A landscape with many peaks, sampled at points; each row gives a point and its height.
From any point a climber steps to the highest of the 2 points nearest to it. It stops when none of these is higher. Distance is the straight distance between rows; heights are no part of it.
Z525: [141 122 125 105  98 146  99 138 147 116 192 126 155 127 152 144 125 100
 101 184  91  99 131  77 114  49 119 124 155  76  93 141 112  89 117  77
  91 103  85 112 165  86 107 112 204 142 138  94  90 188 153 121 103 106
 113]  height 12.8
Z697: [144  91  78 144 154  84 156 144 100 116 124 101  99 101 175 132 140  82
 127 113 109 203 100  54  97  83 126 146 181  87 155 192 131 133 123 120
 170  93 196  99  89 160 113 142  73 153 172 120 130 135  96 149 161  98
 150]  height 30.5
Z486: [ 85  97 146 156 133 144 123 111  96 138 119 146 183 110 133 119  98 102
 117 159 126  97 197 162 113 155 121 139 135 114 139  78 129 166 122 112
 167 122 127 131 218 118 112 178 137 109 143 103 120  78 164 101 147 166
  97]  height 14.1
Z187: [130 117 150 174 122 133 109 162 145 166 119 167 107 162 152 134 132 156
  98  79 136 109 144 153 151 151 119  83 155 108 117 119 111 170 106 129
 110 101 140 151  59 100 164 129 169 129 105 125  83 169 137 152 153  96
 129]  height 19.9
Z694: [154 169 126 137 153 147 161  77 169 126 142 101  78 165 124 127 110 140
 128 166 171 189 130 149 129 163 149 175 218  91 127 127 128 167  91 104
 148 103 113 123 112 109 130  78 106  78 122 158 168 130  88 135 116 118
 156]  height 29.0
Z810: [139 130 115  44 154 110 144 159 145 108 113  86  89 109 126 121 122 126
 167 133 140 215  46 113 122 120 123 194  67 204 146 101 131 137 139 171
 123 116 135 136 116 104 107 136 130 126 131 133 167 102 110 131 132 188
 177]  height 26.5
Z355: [ 81  96 156 177 126 175 146  69 134 148 108 114 151  90 116 122  96  93
 107 166 133 109 193 193 129 132 114 138 146 135 150  95 143 154 112 133
 179 122  92  97 198 131 135 204 117 118 101 115 131  86 123  86 130 150
 105]  height 16.6
Z362: [121 166 142  13 134 151 141 130 125 105 107 110 150 115 124 131 153 130
 162 198 123 139 102 126 104 152 157 141  80 139 149 130  86  93 128 113
 112 165 112 172 167 130  95  93 110 115 138 118 146  93 116 123  81 170
 122]  height 51.1
Z252: [ 83  45 101 190 130 108 116 143  67 104 104 147 220 158 119  92  96 122
 118  74 128  69 172 144 126 119 121 117  86 148 127  89 186 133 153 120
 155 153 166 175 201 104 123 177  80 161 127 120 133  93 142  92 155 180
 116]  height 38.3
Z656: [ 90 108 125 148 112 154 138 100  99 191  91 151 133 112  36 125 101  91
 112 165 141 111 199 134 123 124 124 133 126 126 147 169 176 128 137 137
 142 109  86 148 173 104  70 195  83 127 137 135 192 140 169 136 121 145
  73]  height 52.8
Z531: [146 138 112  94 152 162 147  89 154 107 166  85 109 102 142 182  84  37
  79 181 121 178 114 117 154 114 120  90 181 115 123 128  85 168 153  84
 133  92 129 113 139 120 141 132 148 118 148 128 101 135 157 134 133 123
 191]  height 13.2
Z726: [102 117 131 138 162 168 144 100 166 147 156  92  98 114 135 164 100  51
 102 129 139 147 123 160 160 129 127  89 165 123 136  92  92 161 150 122
 139 108 115  92 132 116 148 167 163 128 110 125  94 104 146 129 160 142
 181]  height 11.3
Z360: [117 116 123 152 129 111 154 162 109 150 152 144 101 141 141 105 137 125
 151  79 151 191 103 110 105 156 151 150 176 120 144 183 128 137 111 133
 175 105 176 108  75 152 112 115  94 107 121 164 136 124  76 159 153 129
 159]  height 43.4
Z502: [160 152 160 122  93 156 111 140 116 114 170 133 147 121 106 129 150 107
 125 202  79 133 123 101 123  72 135 163 163 105 114 155 104 101 103 120
 119 110 141 105 139 169  96  88 148 137 177 139 126 146 128 138  88 103
  89]  height 78.6
Z773: [133 140 128 157  81 100 113 174 134 114 133 170 113 121 120 101 144 149
 132  80  96  95 127 109 145 144 121 133  82 195 138 112 119 106 157 174
 121 136 167 119  66 149 136 135 137 156 132 118 113 113 134 151 127 122
 118]  height 58.8
Z746: [115 115  97 109 139 134  98 131 133 164 138 102 139 160 130 131 135 101
 105 153 116  94 136  77 143  56 109 134 124  84 104 161 139  83 130  78
  72 117 100 117 135 109 107 149 169 130 144 118 112 186 160 124 125 103
 108]  height 9.7
Z620: [101 149 164 117 158 135 153 109 167 121 162  98 114  88 141 174 126  71
 116 139 137 119 117 169 137 146 134  86 141 137 136  49  79 155 168 127
 147 134 112 112 180 119 140 166 156 125 123 120  83  84 143 114 144 164
 139]  height 9.9
Z889: [123  92  90 198 165 145  97 108 124 152  99 114 136 167 120 120 140 135
  98 114 154  75 168 140 157  67  90 164 147  79 132 179 195 129 111  87
 110 113 143 114 122 129 138 162 100 156 151 149 137 191 166 126 128  76
 113]  height 3.7
Z688: [155 116 129 173 133  92  85 169 114 109 121 125 151 156 117 121 129 177
 133  84 113  50 115 123 155  99  95 111  95 128 102 102 118 111 163 129
  85 141 144 123  81 105 149 131 141 155 126 125 109 152 164 132 132  86
  77]  height 50.8
Z563: [122 101 154 172 125 100 116 144 117 103 158 178 114 139 157 147 104 129
  96  77 126 114 157 127 133 128 143 111 150 106 127 120 101 159 150 111
 150 115 168 128  94 128 131 121 179 148 147 112  64 149 131 146 159 103
 115]  height 16.7
Z230: [154 170 144  57 161 100 138 121 180 130 105  63 100 110  90 133  91 130
 185 173 125 162  66  91 116 145 123 128  60 170  99  78 152 106  89 158
 120 132  75 133 140  98 164 121 157 131 113 108 175 150 150  71  96 134
 165]  height 66.8
Z418: [109  79 126 169 150 111 139 135  77 127 130 113 151 171 134 105 111 103
 123 101 143 152 165 115  99 126 132 175 141  95 130 167 178 130 127 107
 186 114 170 125 165 147 120 107  65 101 164 160 152 114 107 136 139 154
 134]  height 34.4
Z261: [123 116 171 123  56 124 151 100 114  84  88 172 150 101 146 114 160 149
 171 149 106  74 171 174 139 188 129 205 127 170 135 115 116 146 120 131
 190 123 140 116 199 170 172 132  89 124 146 156 130  38  91 124  87 150
 109]  height 56.0
Z703: [135 142  97 162 130 138 112 160 144 147  96 143 114 147 153 125 152 156
 102 128 128 134 126  82 145  89 113 119 193  68 107 201 137 130  81 101
  82  77 141 124  66 136 162 100 167 112 147 120 103 195 116 145 135  60
 134]  height 9.3
Z194: [138 105 123  54 167 113 116 102  83 105 116 107 138 116 175 155  96  80
 106 153 123 136 164 112  97 171 134 105 112  75 134 109 108 163 134  55
 124 165 105 147 207 107  82 109 148  82 149  89 120 101 172  98 142 116
 116]  height 9.8
Z644: [174 117 136 114 107  88 112 183 109  59 129 115 129 129 143 126 129 150
 106 103  89 131 106  47 124  72 111 122 134  87  95 154 115  87 142 101
 100 131 146  99 109 146 126 106 182 141 150  98  69 143 132 139 127  64
 105]  height 38.9
Z53: [146 105 134  94 177 104 110  95 115  74 142 108 118 124 193 182  95 104
  98 127 140 129 154 113 135  99 113 110 126  71 121 111 110 162 143  48
 134 153 109 138 211 122 111 103 173 108 157  93  85 140 169  97 155 100
 107]  height 7.9
Z294: [123 122 149 193 146 157 121  95 112 103 128 169 155 142 120 134 112 135
 102 163 128  87 204 165 131 138 134 158 158  79 125 137 147 169 119  99
 144 109 152 135 163 143 107 116 126 118 175 142 134 145 176 119 110 107
  77]  height 57.6
Z111: [121 143 172  98 107 177 125 108 134 145 139 138 142 104 113 139 152  70
 136 204  88 133 132 134 125  96 136 140 135 131 144 133  98 117 130 133
 134 115 132 115 155 160  89 124 124 134 163 133 137 113 126 133  92 161
 102]  height 67.1
Z291: [156 189 161 126 102  64 129 119 148  79 156 108  84 128 146 135 142 167
 158 105 134 149  91 161 121 191 149 142 143 164 128  74  97 163 122 147
 128 138 111 112 119 168 150  75 151 144 137 127 125 112 114 112 126 110
 146]  height 67.9
Z423: [ 87  96 124 168 140 140 135 163 112 187 115 170 103 108 124  97 135  83
 111  64 156 168 130 115 115 126 144 123 166 110 169 186 144 127 109 141
 146  92 156 131  55 127 120 176  92 131 118 134 155 129 106 164 141 137
 144]  height 51.3
Z475: [ 49  90 116 118 108 117 147 141 138 130 129 148 173 127 141 125  91 168
 143  76 165  97 146 191 128 154 159 126  65 174 142 114 143 113 154 156
 171 173 117 148 128 122 144 183 109 139  72 121 131  73  97 122 116 198
 149]  height 30.1
Z587: [124 161 169  30 110 175 137  92 107 134  97 129 150  97 142 129 162  73
 148 232  95 118 119 105  93 155 144 151 119 125 152 122 101  98 125 103
 114 137 128 150 197 134 101 125 109 102 143 111 137 107 121 121  79 163
 117]  height 57.4
Z172: [183  72 141 105 134  69 112 166  77  25 126 109 140 134 165 136 120 130
 113  62 110 131 111  48 124  74 139 132  88 103 100 141 145 116 161  93
 134 165 159 129 130 134 130 123 136 143 171  80  73  95 156 118 130  84
  94]  height 36.2
Z992: [127 136 161  86 158  98 131 126 137  71 167 111  95  98 170 192 114  71
 109 115 121 143  98 145 122 134 129 121 119 136 136  67  76 160 171 115
 157 140 129 121 183 128 118 106 164 122 149 108  75  90 138 117 155 153
 134]  height 8.7
Z102: [131 164 115 106 131 148 123 154 132 188 156 119 135 128  97  94 157 140
 163 154 109 167  92  88 115 118 140 127 129 136  93 159 137  64  93 162
  91 122 119 108 103 138 113 106 138 115 135 141 169 162 118 131  99 117
 141]  height 62.0
Z279: [156 123 130 160 119 111  92 173 114  81 128 132 149 148 128 130 125 185
 108 111 100  78 132  88 151  73  99 118 142  81  78 139 116 109 151  68
  76 117 131 118  97 126 153 109 193 140 155 123  82 175 156 139 126  44
  68]  height 44.7
Z293: [164 158 147 161  84  51 113  90 129  60 151 127 106 163 129 116 137 200
 134  91 134  92 114 178 137 173 160 158 120 173 119  80 137 154 132 130
 129 153 124 117 160 172 190  54 105 175 117 149 121 100 104 123 116 121
 135]  height 62.1
Z708: [152 145 153  87 142 105 113 133 134  72 169 123 103  99 172 182 117 114
  94 117 115 127 111 116 134  96 126  94 138  84  97  90  78 144 157  91
 117 157 112 127 158 139 119  87 212 126 146 107  69 145 139 123 135  95
 108]  height 7.1
Z419: [113 149  95 111 115 170 139 174 110 140 152 199 131  76 122  76 194 144
 177 114 113 218 104  65  98 145 148  90 132 172 135 157 128 101 114 197
 105  80 156 162  56 159 109 111 112 106 106 137 172 166  55 160 155 142
 154]  height 48.5
Z99: [120 151 156 140 131 141 134  94 137 108 151 150 130 134 150 151 118 117
 109 159 134 125 165 152 120 145 148 114 188  59 123 122 104 177 125  87
 144 138 140 134 135 161 101  83 148  97 157 139 112 132 131 113 102 106
 104]  height 66.5
Z154: [154 154 132  67 152 117 152  97 128 123 119 104 100 148 123 108 115 127
 138 192 133 182 141 140  96 169 136 198 182 100 160 130 126 155  98  89
 134 116 130 126 157 112  88  76  85  61 141 142 190 113  90 129 100 121
 111]  height 25.8
Z762: [138 139 163  94  74 113 146 141 116  72 131 175 133 132 115 123 156 144
 166 134  99 100 136 148 131 152 169 157 102 162 140 112  93 123 154 138
 138 144 155 125 132 182 106  89 127 137 177 140 129  79 126 138  85 134
  82]  height 73.8
Z29: [137 117 148 181  66  87 124  87 128 105 129 129 142 142 132 117 143 209
 134 108 122  70 117 196 134 140 116 150  96 194 119  88 143 140 130 165
 164 160 112  74 145 166 201  99  96 151 106 166 123 106 109 117  97 145
 122]  height 56.3
Z717: [130 151 177 127  82 100 129  98 110  57 125 153 129 107 166 155 136 125
 138 127 110  86 143 173 140 174 132 200 110 179 145  66 113 162 133 121
 180 142 133 123 231 150 199 100 103 144 161 128 101  39  65 113 132 153
 117]  height 49.4
Z619: [135 128 121  97 172 114 126 130 146 177 103  76 147 159 117 128 117 143
 146 115 155 129 108 138 132 133 135 140  76 132 119 132 141 106 129 153
 112 178 111 116 117 109 131 126  96 115 103 137 158 117 155 119 113 167
 141]  height 34.9
Z755: [140 149 124  81 118 142 131 170 108 143 159 141 155 145  95 109 142 147
 147 162 100 147 105  87 100 106 167 131 163  92  98 169 132  75 109 117
  98 141 121 111 125 138  89  84 145 111 148 160 147 168 119 138  71 112
  94]  height 72.0
Z62: [140 147 160 206 100 143 104 121 116 151 146 140  94 109  89 176 107 145
  90 147 111  57 157 148 152 131  92 100 128 129 128 116 113 132 166 139
 131 117  95 150 145 105 111 178 148 179 135 130 114 167 158 143 144 100
  85]  height 26.0
Z410: [116 138 134  95 147 153 153 108 158 200 113 113 151 124  88 106 139 144
 155 163 150 132 126 152 118 125 152 113  61 145 128 136 121  83 120 162
 114 158  97 139 116 114 125 157 100 106  93 141 178 120 146 118  76 178
 127]  height 30.6
Z34: [102 137 125 115 137 159 166  80 162 188  97 120 152 140 100 115 116 133
 129 171 153  86 151 169 125 146 146  87  79 125 148 100 119 119 137 138
 122 163  72 120 144  95 120 194 107 111  69 122 151 120 165 109  91 166
 110]  height 26.8
Z264: [154 121 129 210 132 124 103  75 127 152 102 101 138 145 109  96 152 205
 123 124 148  92 119 175 146  92  81 158 140 134 108 157 187 129 100 168
 127 147 138  72  92 149 188  89  93 141 103 163 150 178 156 122 119  73
 114]  height 42.3
Z271: [112 151 146 116 100 167 146  90 154 162 166 163 119 138 107 155 115  90
 100 165 131 129 162 126 128 119 156  89 192  74 118 130 101 139 113  99
 113 106 107 148 108 117  90 121 166 100 127 133 131 169 131 137  84 116
 122]  height 76.2
Z495: [153 108  93 152 174 159  95  54 154 146 120 114 156 198 143 129 117 162
 115 157 158  60 177 191 148 104  94 143 140  82 127 131 168 156 105  51
 117 148 117 138 197 112 142 122 103 114 124 151 108 170 151  97 157  83
 136]  height 43.8
Z701: [107 101 137 178 121 148 140 125 139 202 104 130 110 116 148 111 120 126
 121  58 143 132 112 155 129 139 110  90 101 163 143 100 141 139 110 184
 153 132 118 113  55  95 186 182 132 136  54 111 101 109 120 126 161 145
 176]  height 30.4
Z584: [151 135 130 203 157 141 101  99 146 149 122 115 104 154 138 118 134 176
 103 121 148 110 120 155 148 118 112 170 165 121 115 163 167 148  98 149
 141 117 146  92  91 154 173  91 119 149 120 151 135 153 124 137 148  74
 158]  height 36.5
Z702: [115 100  93 151 144 140 106 120 117 189 115 128 136 162  80 116 133 103
  99 133 140  82 171 100 141  67 113 124 121  85 137 168 175 122 126  89
  80 111 107 149 132  94  98 193 120 148 135 132 151 199 180 140 122 107
  87]  height 6.9
Z89: [108 158  94 117 115 131 131 167 137 152 119 177 125  78 116  81 170 161
 175  96 144 179 117  89 115 143 132 111  66 191 136 149 132  90 131 214
 115 119 164 167  46 162 138 150 125 124 107 125 163 118  96 138 145 150
 169]  height 42.0
Z143: [139 150 152 158 143 137 108 121 142 145 158 155 108 133 127 167 117 146
 118 140 138  60 151 170 148 118 116  87 123  94 126  71  95 145 155 106
 110 126  99 146 139 105 128 161 172 150 129 129  95 172 159 121 130 106
  77]  height 28.6
Z750: [142 166 118  13 120 104 157 155  99  81 126 129 142 123 115 118 152 177
 190 158 138 189  88 121 110 143 173 153  96 156 130 149 103 105 126 137
 107 162 122 165 143 163  90  86 115 114 148 140 171  95 100 132  93 150
 111]  height 46.2
Z657: [147  80 119  86 161  93  87 156  76  51  97  86 177 156 140 134 113 116
 117 104 111 106 107  80 135  72 136 123  66  82 103 153 133 105 169  81
 107 185 136 141 158 111 107 117 144 133 158  85  94 110 171 106 126 109
  70]  height 40.8
Z763: [134  95 136 218  99 123 108  86 103 138 127 136 152 133 110 122 133 207
 101  98 140  59 113 188 137 104  83 126 100 173 131 106 176 135 128 154
 159 136 140  80  96 135 202 112  84 178  86 175 118 161 122 113 125 108
 111]  height 49.5
Z26: [135 141 132 151 167 168 143  53 168 167 133  94 117 138 143 148 127 125
 108 162 150  88 142 190 153 107 100 103 133 111 134  77 130 148 120 110
 131 143  78  92 148 102 163 161 134 109  84 146 101 139 174  93 129 115
 134]  height 35.1
Z799: [165 138 142 128  63  76 114 170 122  88 135 160 126 138 112  97 168 174
 170 121  93 101 107 120 148 141 153 144  84 200 116 115 118 105 158 159
  93 145 152 117  99 174 136  94 139 151 151 137 121  85 146 132  97 114
  98]  height 65.8
Z165: [153 180 157  92 137  88 140 121 168 125 124  73  96 134 117 131 112 148
 182 124 134 149  75 128 122 180 129 122 109 145 102  77 124 131  97 156
 113 156  90 120 119 129 157  92 156 123 124 111 154 136 141  98 111 120
 144]  height 75.7
Z974: [139  92  98 132 178  84 145 130  94 123 118  87 109 153 167 131 116  86
 104 129 130 186 125  71 112  91 122 175 158  71 143 176 166 129 125  99
 164 107 159 110 145 127  97 130  83 123 188 128 136 137 127 139 149 125
 130]  height 28.9
Z815: [117 126  80 105 183  88 101 178 133 140  83  94 195 157  94 118 129 156
 151 115 154 113  90 106 127  85 135 120  76 119 105 156 138  73 139 140
  74 187 143 157  93 100 134 128 121 145 104 140 157 134 153 114 118 144
 121]  height 39.8
Z725: [141 137 133  72 124  95 149 132 142 125  97  96 116 127 128 111 146 155
 178 127 142 159  89 152 136 148 131 194  58 188 132 126 134 122 139 174
 140 166 115 124 137 130 135 117  95 120 131 133 165  78 118 130 113 181
 156]  height 30.2
Z549: [131  80 113 138 163  91  95 154  99  77 110 118 177 179 133 127 125 132
 137  80 130  65 120 129 146  89 130 117  95  92 109 131 145 113 165  93
 108 175 158 141 128 105 104 132 125 150 137 111 106 135 171 122 137 118
  86]  height 45.4
Z961: [140 128 106  77 113 163 133 108 176 120 187  97 134 113 152 168 117  61
 100 190 109 147 118  71 134  74 132  93 190  99  92 135  99 123 120  64
  96 100  94 114 154 109 124 104 191 123 131 114 102 176 141 112 116 112
 175]  height 15.5
Z371: [128 108 117 190 153 156 107  56 121 129 114 150 181 151 113 110  95 166
 107 171 139  57 218 206 116 157 115 123 156  82 135 119 173 172  97  60
 134 125 141 146 209 114 130 146 103 116 133 147 145 144 161  85 132 104
 113]  height 49.6
Z822: [130 141 118 145  84 191 117 129 149 155 181 153 119  99 113 135 140  95
 106 165  94 167 127 100 123 115 125  86 185 115 127 140  95 119 100 142
 106  75 134 134  87 111 104 118 168 128 137 114 127 178  95 163 115 121
 147]  height 64.9
Z998: [153 142  95 159 123 140  99 151 152 119 123 100 113 107 147 121 150  87
 108 130  92 168  87  64 132 106  84 116 153 129 124 152 105 114 131 153
  94  79 164  95  79 161 143 106 148 142 149 100  94 149 103 153 157 104
 145]  height 15.7
Z894: [160 161 122 143 137 102 103 133 168 112 138 100  81 106 156 149 133 111
 142  88 109 157  78 101 142 152  82  99 111 191 130  68  86 141 145 189
 120 106 144  98 112 131 183 102 174 133 114  94  74 113 133 130 186 134
 175]  height 20.5
Z900: [132 172 144 125 138 144 157 111 164 152 141 111  87 160 133 134 134 137
 146 128 155 164 118 129 136 183 158 104 208  90 101 122  92 160  74 113
 116 122 112 121  75 135 129  81 145  85 115 156 132 144 120 135 120 117
 159]  height 26.1
Z233: [138 100 101 100 119  66 166 174  92  90 153 132 104 149 172 119 113 120
 142  56 149 207  78  87  99 147 156 164 146 132 154 151 146 138 130 123
 182 135 179 140  83 131  93 106  98 124 123 131 122 110  66 155 179 144
 168]  height 38.8
Z262: [132 111  99 181 156 161 100 108 156 186  91 137 109 159 141 136 153 160
  98 100 152  97 149 132 173  61 112 138 173  89 128 200 168 148  83  85
  78  75 139 131  74 119 166 136 134 134 141 134 122 195 155 132 147  55
 136]  height 5.3
Z213: [ 74  71  96 143 136  94 121 156  95  94 109 145 201 158 124 111  98 139
 133  65 156  82 150 172 120 126 151 129  69 142 147 128 167 113 171 130
 153 190 179 172 135 110 121 142  80 145 108 130 144  81 123 123 137 190
 142]  height 34.5
Z951: [ 96 135 135 147 115 177 155  90 142 173 114 136 110 123  75 139  90 133
 108 155 160  85 156 173 148 153 137  76 127 132 157  82 132 150 144 129
 144 143  39 139 156  76 107 225 125 137  78 115 133 148 157 126 130 134
  99]  height 23.9
Z220: [111 119 110 159 125 148 113 158 164 120 138 143 106  90 163 147 127  75
 109  80 113 167 109 117 150 158 113  72 133 188 144 111  72 161 152 169
 130  84 161  95  83 130 161 144 158 140  99  87  56 108  98 152 185 154
 173]  height 23.1
Z605: [159 163 119 125 131 109 101 153 164 118 114  65  89 119 136 118 119 112
 145 128 102 184  62  62 136 134  76 112 123 162 108 106 114 122 118 181
  97  92 127 106 110 129 156 107 168 130 138 101 112 147 123 125 160 118
 167]  height 18.4
Z830: [126 151 127 162 100 167 131 138 114 221 136 156  97  99  55 135 146 130
 103 121 121 132 145 106 118 157 135  93 154 122 127 191 162  86 109 156
  93  98  74 185  99  88 100 146 106 139 103 149 190 183 126 164 112 120
 122]  height 78.0
Z109: [134 163  91 146 138 119  95 186 128 167 112 147 148  95  82  54 170 152
 181 121 107 155  92  62 109 112 104 130 112 153 112 166 167  39 104 190
  79 136 134 122  99 150 158 120 118 149 131 130 182 171 121 132 115 105
 118]  height 52.4
Z98: [137 147 151 139 142 137 133 156 157 176 125 129  98 158 143 135 127 133
 144 105 124 134 109 134 141 164 146  54 135 103  98 102  96 153  66 149
 100 113 112 144  67 113 168 108 174 101 100 118 102 149 138 126 141 114
 164]  height 23.0
Z538: [158 110  81  95 134  69 151 185 104  96 118 112  85 110 174 122 119 101
 124  93 122 211  49  45  96 115 129 147 158 110 162 151 125 129 130 134
 152 117 187 120  68 136 100 137  99 137 139 107 118 144  77 150 178 118
 164]  height 35.0
Z247: [107 136 122 161 113 142 134 178 101 186  94 185  86  88  88 117 148 101
  83  80 138 139 128  92 121 169 116  82 154 129 161 204 157 104 127 152
 113  93 107 201  74 103 109 161  92 143 113 129 160 153 101 175 160 126
 138]  height 63.2
Z928: [109 166 113  19 109 118 164 152 102  93 166 156 129 104 125 130 175 193
 192 147 137 206  94 121 100 122 170 135  80 166 130 154 107 104 131 162
 132 132 149 175  99 192  93 118 127 115 123 157 167 101  90 135 135 174
 168]  height 41.7
Z336: [ 99 110 123 182 121 146 121 156 147 162 102 161  97 102 147 132 124  83
  86  55 125 129 118 130 139 146 102  58 123 187 165  94 107 159 138 177
 130  88 125 139  82  89 168 190 153 163  70  75  75 107 106 149 196 161
 153]  height 25.9
Z456: [ 96  69 129 156 118 122 150 145  51 117 105 154 190 147 132  89 106 139
 139  99 126 120 196 145 106 158 145 159 128 119 116 140 157 130 137 109
 180 116 170 140 185 141 108 116  70  99 145 147 164  66 114 125 121 171
 121]  height 39.3
Z949: [170 140 128  24 126 134 137 142 126  88 145 111 116 126 153 158  99 102
 116 171 108 188  94  71 106 100 137 124 160  91 107 141 119 118 112  91
 114 147  99 119 152 127  56  80 152 117 132 128 126 147 108 111 104 120
 126]  height 19.8
Z586: [ 92 142 154 171  79 151 141 121 120 172 145 149  93  90  76 167  95 107
  94 138 121 106 144 143 137 155 134  99 143 149 140 124 111 130 157 156
 152 109  63 160 133 109  92 194 137 166 111 103 138 139 133 144 147 130
 120]  height 23.3
Z754: [126 117 151 146 105 109 106 116 105  79 141 126 146 137 154 143 117 136
 120 100 107  68 143 172 142 137 115 164  68 168 135  63 146 141 143 127
 174 158 131 112 223 146 184 123 104 149 134 127  79  61  89 106 158 168
 119]  height 45.7
Z276: [132 137  76 122 142  86 108 201 122 123 100 137 175 106  85  74 160 168
 161 112 133 130  87  83 130  92 130 129  80 161 124 156 139  43 138 180
  82 165 162 165  70 147 165 126 113 152 134 135 183 123 142 134 109 126
 136]  height 45.3
Z59: [140 139 111 119  90 184 124 158 123 112 179 165 133  80 126  98 178 115
 158 151  86 200 104  91  87 121 127 104 152 179 131 149 105  99 119 175
 101  77 153 120  79 144  94 105 139 132 121  98 132 180  81 159 133 136
 147]  height 55.5
Z665: [116  75 118 104 101 118 147 134  86  95  78 157 175 139 116 106 141 154
 183 119 115  97 163 187 120 164 150 178  82 149 137 160 145 109 152 144
 156 156 168 139 179 127 140 119  70 111 132 141 174  38 102 132 102 172
 133]  height 46.0
Z379: [ 86  57 111 181 125 129 124 132  74 143  76 142 181 126  75 100 107 115
 117 113 144  89 193 158 118 135 117 143 103 128 141 139 190 131 148 129
 153 141 133 153 184  92  99 200  66 142 128 135 176 128 172 121 133 157
  86]  height 44.1
Z970: [ 73 112 122 108 114 115 160 166 145 133 150 155 142 122 159 124 105 124
 143  66 161 155 130 151 130 147 160 126  87 185 143 134 124 121 148 164
 177 138 155 137  89 135 112 166 131 139 103 129 115  58  91 140 150 186
 181]  height 33.5
Z302: [128 128 151 160 157 128 104 114 150 160 151 122 120 149 156 158 128 154
 120  96 150  63 124 185 149 118 112  98 107 113 121  58 110 144 142 132
 136 151 112  99 129 113 165 148 152 143  94 127  79 136 152 120 152 127
 121]  height 31.3
Z339: [156 139 101 104 186 156 128  49 172 145 120  63 120 168 155 146 125 125
 102 188 149  74 166 159 143 126  86 131 126 114 136  92 135 159 117  68
  95 149  71 116 189  85 143 140 129  96 107 146 117 137 174  81 145  91
 135]  height 39.0
Z370: [ 83 153 112  40 101 112 169 158 121  86 158 160 119 103 159 153 142 155
 178 109 151 183 123 144 118 142 171 132  69 192 142 137 105 120 147 156
 161 137 166 154  81 169  92 147 134 127 109 141 124  53  91 145 147 180
 178]  height 37.4
Z544: [110 129 117 138 140 145 142 137 157 180 113 104 105  99 131 112 143 115
 151  88 145 171  90 107 128 135 113 118  83 173 135 128 142 100 128 201
 135 136 134 120  66 136 154 156 119 127  92 116 137 106 127 127 155 155
 189]  height 35.7
Z178: [ 96 114 141 207 105 174 167  55 124 173 115 133 108 111  70 147  93 149
 102 138 164  84 176 200 144 151 111 108 168 134 140 123 155 153 105 129
 159 123  54 123 119  84 125 198 103 127  76 152 142 148 141 122 109 107
  87]  height 21.0
Z770: [128 169 173  76  61 120 170 118 128  75  96 176 131 118 127 110 191 150
 189 146 107 114 138 177 130 192 144 172 131 157 143 119 100 143 134 120
 153 121 137 116 155 190 125 119  96 121 163 154 155  60 100 140  75 157
 103]  height 65.0
Z764: [108 114 148 102 145 133 118 111 112 129 113 120 158 137 139 130 117 100
 130 151 124 101 162 158 113 175 145 127 110  92 143 102 116 143 149  94
 137 162 129 133 192 122  92 141 131  99 143 111 122  92 163 111 124 146
 102]  height 12.0
Z493: [157 127 122  59 157 107 125 143 112  93 117  82 102 159 135 144  96 118
 118 146 130 174 116 114 113 126 128 175 143  96 129 134 129 152 119  88
 119 145 113 114 148 114  90  67 136  92 149 124 137 130 115 128 113 123
  97]  height 22.5
Z447: [143 141 136 184 152 155 133  69 170 131 142 105  97 154 130 134 105 150
  93 146 167 151 118 167 153 133 130 171 184 115 119 141 145 167 106 136
 169 110 122 100 112 130 161  96 114 124 119 151 134 125  88 129 149 116
 193]  height 32.3
Z846: [140 162 131  35 147 154 164  99 158 115 168  87 124 122 139 150 122  63
 104 200 117 152 113  76 113 117 136 104 180 105 113 113 113 131 121  71
  98 129  82 133 164  95  98  88 146  92 123 133 124 139 124 108  87 130
 151]  height 17.6
Z382: [150 155 107 196 123 137  92 155 161 134  92 143 103 126 138  99 158 129
 121 109 115 152 127  76 144 112  83 113 171 128 121 159 138 134  96 164
  90  72 152 118  55 157 168  90 145 127 124 116 101 171 103 154 144  83
 121]  height 12.7
Z790: [110 141 153 128 107 167 136 120 116 198 138 167 122 113  57 126 134 114
 123 157 109 129 166 132 120 133 145 133 136 133 137 174 136  80 138 144
 120 103  96 156 135 116  71 153 102 130 137 162 199 154 133 158  78 136
  92]  height 63.5

Where does a climber stop that starts at each point below?
Z382 => Z271
Z889 => Z165
Z586 => Z271
Z726 => Z165
Z178 => Z502
Z98 => Z165
Z725 => Z502
Z970 => Z502
Z475 => Z830
